The views of a scene show one set of named points, each view turned or mirrored, shifted and resized as a whole, with a little noise and some points left out.
In the rows, zero is written as 128.

Scene 1
View 1
zogu: [119 123 144 125 111 133 136 131 111 106 108 112 140 116 155 132 123 140
 108 126 126  95 143 137 132 163 111 118 129  98]
vezor: [121 137 134  98 124 147 101 112 111 118 133 115 124  98 154 141 122 126
 102 118 112  78 154 134 152 153  96 138 149 117]
lis: [134 127 138 108 111 148 117 120 104 129 122 124 134 135 131 114 126 148
  96 137 108 103 150 122 145 166 109 149 128 102]
talol: [119 129 158 125 108 136 151 120 117 117 119 133 143 130 140 127 122 139
 115 147 131  82 147 114 125 147 120 156 120 121]
mig: [109 137 150 143 120 123 148 113 134 125 104 112 155 119 172 138 133 136
 128 137 125 122 139 146 135 148 120 148 106 103]
virov: [123 125 126  93 118 131  98 125 103  91 121 120 122 106 140 152 137 140
  93 122 116  70 124 145 138 156 107 133 148  84]
Tamo: [127 128 125 111 111 153 120 128 115 109 120 121 140 123 167 135 124 147
  99 142 111  88 147 128 137 160 112 125 142 118]
des: [118 130 143  95 113 141 110 118 105 106 131 121 121  95 138 144 117 139
  99 119 123  59 148 127 146 148  99 135 152 114]
vili: [115 126 145 118 117 136 138 123 118 108 123 128 132 112 158 144 119 130
 113 135 130  74 139 129 128 148 113 144 130 128]
Nin: [119 115 152 134 117 129 157 125 118 141 114 128 133 124 150 119 104 145
 122 134 132 125 135 135 132 158 117 161 100 129]
res: [110 134 165 141 122 129 153 115 122 130 114 108 142 107 160 124 118 117
 128 117 133 105 160 133 138 154 104 139 114 118]
bele: [119 120 164 135 110 126 158 124 112 131 110 125 140 128 133 115 115 142
 120 131 135 110 144 125 130 158 115 154 105 109]
Modu: [109 134 163 108 110 132 123 118 104 102 124 105 125  78 135 140 113 128
 110  98 137  53 163 125 148 149  90 115 153 104]
vonir: [108 119 153 139 124 115 157 128 121 108 107 119 134 109 165 142 121 121
 127 123 141  99 127 149 120 154 116 141 109 113]
sek: [108 134 141 113 121 131 116 112 120 132 121 106 130  85 160 142 110 147
 116 109 122 111 143 151 159 149  99 140 130 110]
Gulak: [124 108 149 127 126 122 145 135 103 118 112 124 118 122 142 123 117 118
 113 115 133 105 129 144 123 171 108 145 109 111]
vebeg: [111 113 171 146 134 111 173 123 117 135 116 131 122 116 147 125 108 101
 138 118 149 109 131 141 118 154 112 177  87 137]
zis: [123 125 133 115 115 139 126 125 114 110 117 124 136 124 156 136 127 142
 104 139 118  94 135 135 132 158 115 140 128 109]
did: [117 119 150 114 113 131 132 120 111 143 121 123 123 101 135 124  95 159
 114 117 130 113 139 137 151 155 104 155 118 122]
zag: [117 123 158 127 122 117 141 120 110 121 113 119 128 114 134 128 125 123
 118 117 132 101 135 140 132 158 108 154 111  98]
Rirur: [117 133 137 125 114 136 136 117 128 123 114 124 148 126 165 138 128 150
 115 148 119 109 135 136 135 148 122 153 117 114]
fev: [121 124 129 107 113 137 114 127 110 104 116 115 130 107 156 143 122 149
 100 125 119  88 135 142 141 160 108 123 141 101]
View 2
zag: [108 151 150 106 143 108 145 113 131 134  95 115  99 148 123 149 104 113
 134 180 141 127 117 141 110 114  99 134 148 124]
vebeg: [130 139 157 107 128 102 144 126 156 134  77 139 135 149 104 115 120 167
 171 173 129 112 120 148 117  96 109 136 124 114]
virov: [ 92 166 131 122 176 106 169 145 103 144 110  95  59 147 177 186 106  54
 111 174 142 155 116 135  67 139  92 152 155 120]
lis: [ 91 133 139  96 176 139 162 133 162 156 110 102  75 155 119 163  97  78
  86 193 136 136 118 122 129 143  96 153 157 117]
Nin: [127 129 143  96 141 114 154 138 172 145  93 129 115 159 105 117 126 118
 137 192 128 137 121 123 148 118 123 141 141 124]
vezor: [ 86 120 115  93 171 102 175 144 139 156 110 105  87 159 162 171 103  82
  77 150 149 142 107 140  66 143  91 153 131 110]
Rirur: [125 122 135 105 169 112 173 128 149 153 113 115 106 171 134 152 128  87
 135 171 115 141 120 113 134 125 112 161 146 149]
Modu: [ 99 128 133  78 148  91 146 116 102 123  92 100  67 177 167 130  79  73
  88 156 155 121 104 165  35 142 100 140 134 108]
fev: [102 138 129 107 167 107 174 145 124 145 108 102  74 158 161 156 115  52
 113 176 150 149 111 129  86 139 112 146 152 128]
Tamo: [106 112 133 105 186 128 190 153 147 156 113 105  78 168 152 151 118  51
 113 172 140 135 112 123  96 145 115 164 147 130]
bele: [123 136 157  93 145 123 142 114 152 134  93 118  98 166 103 120 104 109
 134 195 126 121 121 132 138 121 114 144 150 128]
mig: [131 114 140 103 149  98 166  99 137 144 115 119 129 168 127 149 130  98
 156 161 132 130 114 116 139 108 116 146 147 167]
zogu: [111 126 148 103 160 118 170 125 127 138 106 107  83 160 143 137 110  60
 135 180 155 126 110 133 100 130 119 142 155 137]
did: [111 141 120  82 136  94 143 142 158 143  93 121  98 162 123 126 112 103
  91 190 134 159 118 129 125 133 117 131 139 110]
zis: [109 132 139 111 176 123 176 147 142 153 108 108  83 160 145 156 119  70
 124 178 132 140 118 124 106 135 109 158 149 130]
des: [ 97 139 125  93 170 102 161 147 122 143  98 101  62 171 167 152  93  74
  84 164 132 143 114 147  55 149  93 159 134 102]
vonir: [131 136 152 115 141  97 161 126 124 132  94 125 114 156 138 127 127 107
 176 168 141 124 114 140 100 105 120 139 139 138]
res: [117 103 144  85 140 103 156 101 144 136  99 121 121 166 121 125 108 112
 132 158 151 108 105 142 105 115 112 137 134 136]
Gulak: [103 151 156 115 143 120 157 141 144 137  89 122  98 132 121 136 113 111
 150 191 159 126 116 143 107 113 111 128 148 112]
vili: [122 126 141 105 171 110 170 147 137 145  97 115  90 173 151 136 115  96
 135 164 120 126 118 140  82 130 107 167 130 120]
View 3
virov: [117 138 111 126 194 149 135  78 180  78 191 136 114 136  44 135 128 183
 135 107  80 147 150 107 145 199 116 119 174 164]
fev: [118 140 122 120 181 159 155  87 166  81 171 125 127 155  76 130 120 162
 128 110  81 147 153 121 118 163 121 115 156 149]
talol: [105 180 104 131 142 123 126  89 188 133 129 124 146 132 129 110 103 162
 184 107 113 125 159 134 104 139 119 139 109 136]
lis: [115 167 119 122 129 124 134  94 126 114 133 152 127 131  87 106 122 177
 122 101  85 134 135 140 130 133 101 136 138 153]
zogu: [110 144 109 124 167 157 156  83 159  91 150 118 137 156 121 131 123 165
 154 126  90 148 157 126 100 142 132 120 164 145]
Tamo: [119 183 128 125 172 142 158  97 155  83 163 122 144 157  73 127 102 154
 140  93  76 155 157 133 106 134 110 124 143 143]
Nin: [ 96 129 105  94 133 144 151 114 162 122  97 119 138 152 154 114 107 175
 156 106 103  93 131 134  78 122 111 126  86 124]
Rirur: [101 150 126 122 147 142 136 111 165  85 145 118 148 154 123 109  82 163
 168  87  92 106 146 127  93 133 108 113 115 165]
vezor: [125 141  93 123 175 155 129  92 159 116 181 104 132 146  48 127 100 145
 105  78 105 170 141 130 150 153 100 111 142 136]
vebeg: [ 85 102  34  86 149 150 130 114 192 149  88  81 141 139 178 138 104 193
 195 105 140  94 119 118  80 135 112 131  86 103]
mig: [ 92 116 103 125 141 161 128 110 159  81 139  96 159 162 167 112  75 162
 183  96 108 103 143 122  83 124 120  98 133 172]
zis: [110 164 120 119 166 140 149  98 163  86 154 127 136 148  87 125 107 173
 151  98  81 133 148 124 107 147 111 125 137 150]
did: [111 107 118  98 142 158 146  98 167 137 123 131 118 151 117 107 124 156
 104 109 107 110 133 135 115 148 112 117  92 124]
bele: [ 99 138  99 115 127 138 136  91 162 132 105 129 136 137 163 110 123 174
 168 126 112 108 143 135  94 131 123 134 117 138]
des: [126 150 105 130 182 151 131  73 193 130 182 121 123 139  50 125 122 144
 116 103 107 169 159 127 150 178 117 123 139 130]
sek: [113  84 111 112 162 181 137  99 161 107 164 102 129 166 102 114 100 138
  98  94 108 131 138 127 123 151 112  87 126 147]
Gulak: [ 99 121  65  92 164 149 152 100 161 114 112 113 123 140 130 145 136 204
 162 121 101 121 125 117  97 148 117 134 139 121]
zag: [ 98 110  71 113 148 149 124  90 168 121 130 115 127 134 137 124 122 189
 162 118 116 117 132 119 115 157 119 123 140 145]
vonir: [ 93 113  74 107 176 166 144  99 193  98 134  88 144 156 155 141 104 178
 193 116 112 116 146 110  79 149 130 115 134 133]
View 4
talol: [120 118 129 140 123 157 142  86 130 123 108 125 127 139  90 128 112 127
 107 110 137 118 145 124 121 149 101 101 128  88]
res: [138 110 148 150 124 129 148  92 105 142 119 135 137 130  93 129 142 113
 101 127 119 150 134 140 115 160  79 117 122  90]
fev: [139 126 146 151 141 154 104 117 123 134 130 104 134 106 138 143 129 131
 125  97 144 125 122 136 141 159  99 124 137  86]
Rirur: [122 126 151 130 130 152 126 102 131 157 121 142 133 123 111 126 107 127
 108 101 126 116 140 130 114 156 106 128 124  86]
did: [125 129 158 129  93 136 135  94 119 111 121 132 135 117 132 140 128 131
 119 114 136 143 129 155 128 160 112 114 101  92]
vebeg: [126 119 133 103 100 130 174  91  93 155 102 141 153 156  86 118 141 123
 102 129 111 166 126 126 123 157  99  77 102  71]
bele: [112 109 144 131 107 138 155  91 123 129 116 135 142 138  97 139 124 120
  96 104 135 128 130 146 117 146  95  97 116  86]
vili: [141 127 129 143 132 158 123  98 117 136 110 110 126 128 106 123 122 131
 123 117 132 132 140 120 138 160 103 109 132  81]
Modu: [160 123 139 181 138 134 113 103 109  92 112  82 124 100 112 144 154 125
 130 125 152 158 131 130 149 156  74 111 135 106]
vezor: [152 135 135 155 145 159 100 108 119 109 132 112 128 109 139 140 140 133
 139 125 140 149 135 121 122 178 101 138 130  98]
zag: [123 121 143 127 126 133 142 111 115 133 118 125 152 128 109 143 140 125
 106 106 140 149 119 125 121 150  88  96 117  91]
zogu: [133 110 146 155 137 146 124 109 118 143 128 110 137 118 116 142 130 120
 109  97 138 121 123 145 135 153  86 115 140  81]
vonir: [137 120 145 128 127 132 142 108 102 173 108 120 144 127  97 123 133 122
 104 108 121 143 123 128 141 149  88  95 126  74]
Tamo: [136 119 137 158 143 169 105 103 127 133 135 111 124 118 131 137 118 127
 124 104 137 111 135 141 129 167 104 136 143  82]
des: [148 135 131 160 138 157 102 106 123  95 118  92 123 106 129 141 134 136
 140 117 154 142 135 119 142 163 100 118 132 100]
sek: [148 136 169 144 121 127 114 108 113 134 126 130 134  95 136 136 138 129
 125 117 129 154 129 143 127 166  98 139 111 100]
mig: [127 121 163 133 133 128 139 104 119 178 119 151 140 119  96 124 120 118
  94 103 118 129 135 131 110 151  87 126 122  89]
Nin: [115 116 149 117  94 142 154  88 116 144 120 145 140 140 110 128 119 124
 103 111 120 131 130 153 120 158 111 106 107  75]
virov: [138 139 137 144 158 159  91 134 130 124 126  91 141 100 144 153 132 140
 134  90 160 132 116 109 143 154  97 114 140  94]

In a view up to two points have been moved. Name them for each view, in the order of its rows, or write none.
view 1 | zis
view 2 | vebeg
view 3 | none
view 4 | Tamo
